Points, in no order, along strands that fork and pass close to each other.
(in the rows, 128 means zero)
Points whose rows are less than 37.3 apart are linked; no others are. Some points are linked to none.
k_509: [128 100 173  99 164 102 141 129 158 101 126  76 138]
k_739: [128  81 148 114 154 106 171 128 148  89 116  88 142]
k_901: [ 83 113  86 162 116 148 135 165  67 186  84 180 134]
k_797: [131 126 122 133 118 120 140 127 131 137 116 110 132]
k_808: [138 112  96 155 120 156 194 112 119  85 107 138 130]
k_377: [152 157 166 112 125 117 101 115 142 128 144 128 132]
k_35: [156 137  86 157 111 158 197  99 111  87 112 163 125]
k_240: [ 93 141 104 143 109 128  89 147  97 218 124 164 123]
k_815: [119 146  78 154  97 163 142 114  87 164 120 171 104]
k_626: [123  76 117 144 139 139 194 132 135  71 102 105 145]
k_768: [136 102 103 155 125 150 199 117 123  77 108 132 139]
k_844: [106 134  90 146 105 148 123 132  86 188 118 165 114]
k_596: [152 152  84 149 102 152 172  98 105 118 118 161 117]
k_865: [ 91 101  90 159 125 158 151 155  77 165  91 167 122]
k_646: [108 120 121 131 122 113 109 148 134 160 117  95 133]
k_450: [142 152 176 110 116 111  80 125 148 137 143 121 134]
k_230: [129  90 161 101 165  99 155 131 158  93 122  77 142]
k_609: [137 119 173 100 156 108 125 126 158 109 136  89 138]
k_272: [138 158 179  91 128  90  33 116 159 113 182 119 122]
k_834: [164 133  94 152 119 152 196  94 115  84 121 161 126]
k_530: [ 91 132  89 154 106 139 112 150  69 209 102 186 128]
k_611: [ 77 138 122 145 115 108  58 167 108 236 124 159 132]
k_517: [159 149 169  86 167 123 105 112 168  79 170  90 136]
k_580: [151 114 128 124 139 122 172 111 135  98 118 119 132]
k_574: [121 158 163 113  94  97  31 153 148 159 141 119 131]
k_15: [170 115 126 126 156 138 199  99 134  70 134 140 128]
k_697: [138 155 181 102 118  96  44 124 151 127 163 125 126]
k_122: [ 81 150 127 137 112 110  49 169 118 232 134 156 123]
k_848: [122 131  78 162 101 175 175 119  91 127 109 168 106]
k_912: [ 90 101  95 146 128 143 134 149  98 166 106 137 118]
k_257: [132 152 179 105 107  97  46 133 150 139 154 122 129]
k_491: [ 80  97  92 165 123 155 146 170  78 171  84 171 131]
k_304: [168 120 117 131 142 141 201  96 127  75 130 147 128]
k_605: [126 116 105 142 118 136 160 123 120 116 109 118 123]
k_89: [129  76 138 124 151 114 180 126 146  80 111  92 140]
k_721: [151 148 161 109 131 116 119 115 143 124 137 122 131]
k_242: [122 137  76 158 100 170 163 115  88 142 115 167 107]
k_877: [ 97 111  86 154 120 159 155 139  93 145 106 151 112]
k_488: [149 132 152 113 133 113 137 118 143 122 129 111 135]
k_263: [135 139 185 100 129 103  76 130 155 126 147 106 135]
k_604: [169 130 106 143 131 146 202  96 117  76 125 157 128]
k_825: [142 122 176  88 179 115 121 121 173  81 152  70 138]
k_135: [103 149 156 118 100  98  25 168 148 174 140 115 132]
k_939: [136 133  89 151 106 150 172 113 110 113 112 146 118]
k_324: [135 123  91 152 113 152 182 113 111 101 109 140 122]
k_663: [115 142  87 150 100 154 132 117  90 177 122 163 109]
k_332: [160 169 165  91 147 106  53 110 164  92 194 114 127]
k_221: [151 137 175  84 173 114  98 120 174  75 165  73 141]
k_698: [133 131  79 167 107 177 188 112 101 106 108 161 113]
k_761: [148 115 165  90 183 116 148 121 172  74 147  78 134]
k_352: [ 96 103  91 155 120 162 153 148  83 156 102 159 118]
k_34: [ 94 153 143 122 101 105  27 171 145 192 139 119 126]
k_468: [127 155 171 109  97  93  31 142 146 150 150 132 129]
k_998: [ 83 133 111 145 114 118  77 159  98 231 118 164 131]
k_756: [121 124  94 144 114 141 154 127 112 133 111 127 120]
k_361: [112 124 114 133 119 121 122 136 129 155 116 106 129]
k_966: [102 141  96 143 106 138 106 137  94 204 123 162 117]
k_643: [155 114 154  95 181 122 162 115 165  70 145  88 131]
k_655: [112 111 134 125 129 106 117 148 141 147 114  86 141]
k_867: [ 85 155 130 131 105 116  41 170 129 218 137 149 119]
k_935: [172 168 162  90 150 115  66 109 164  77 194 107 135]
k_866: [123  71 131 131 149 122 189 129 143  73 105  96 144]
k_706: [139 131 179  99 147 108 108 125 154 112 141  97 134]
k_967: [157 120 150 100 175 123 170 109 157  76 145 100 128]
k_750: [138 115 117 132 126 121 167 121 131 107 115 116 134]
k_711: [159 123 145 105 166 125 174 105 149  84 140 112 129]
k_512: [110 119  84 152 115 157 155 128 100 141 107 145 113]
k_389: [145 130  82 167 106 172 197 105 107  93 110 161 121]
k_996: [123  87 108 154 132 146 193 130 128  78 100 114 138]
k_852: [167 160 165  90 159 118  82 111 166  76 185  98 137]
k_309: [ 93 157 137 126 104 111  37 168 138 204 138 127 122]
k_10: [143 130 135 122 124 115 140 123 138 129 122 113 136]
k_943: [ 89 124  91 154 110 143 120 153  72 196  98 178 129]
k_421: [134 134 186  98 143 107  93 125 159 115 149  98 135]
k_515: [156 113 139 117 156 122 179 108 142  87 130 119 130]
k_746: [153 168 173  90 138 100  43 109 158 100 191 120 121]

A fork is a point with three links, a tip a point with one. Leave the first point through the second and follow the links. Name the first fork or tip that comes.
k_996 / k_768 => k_596
k_698 / k_389 => k_15
k_865 / k_491 => k_530
k_377 / k_721 => k_655

Name the points in between on the shortest way along the links from the first point to the second, in order.
k_242 / k_834 => k_848 k_698 k_389 k_35
k_756 / k_943 => k_512 k_877 k_352 k_865 k_491 k_901
k_574 / k_272 => k_468 k_257 k_697
k_611 / k_574 => k_122 k_867 k_309 k_34 k_135
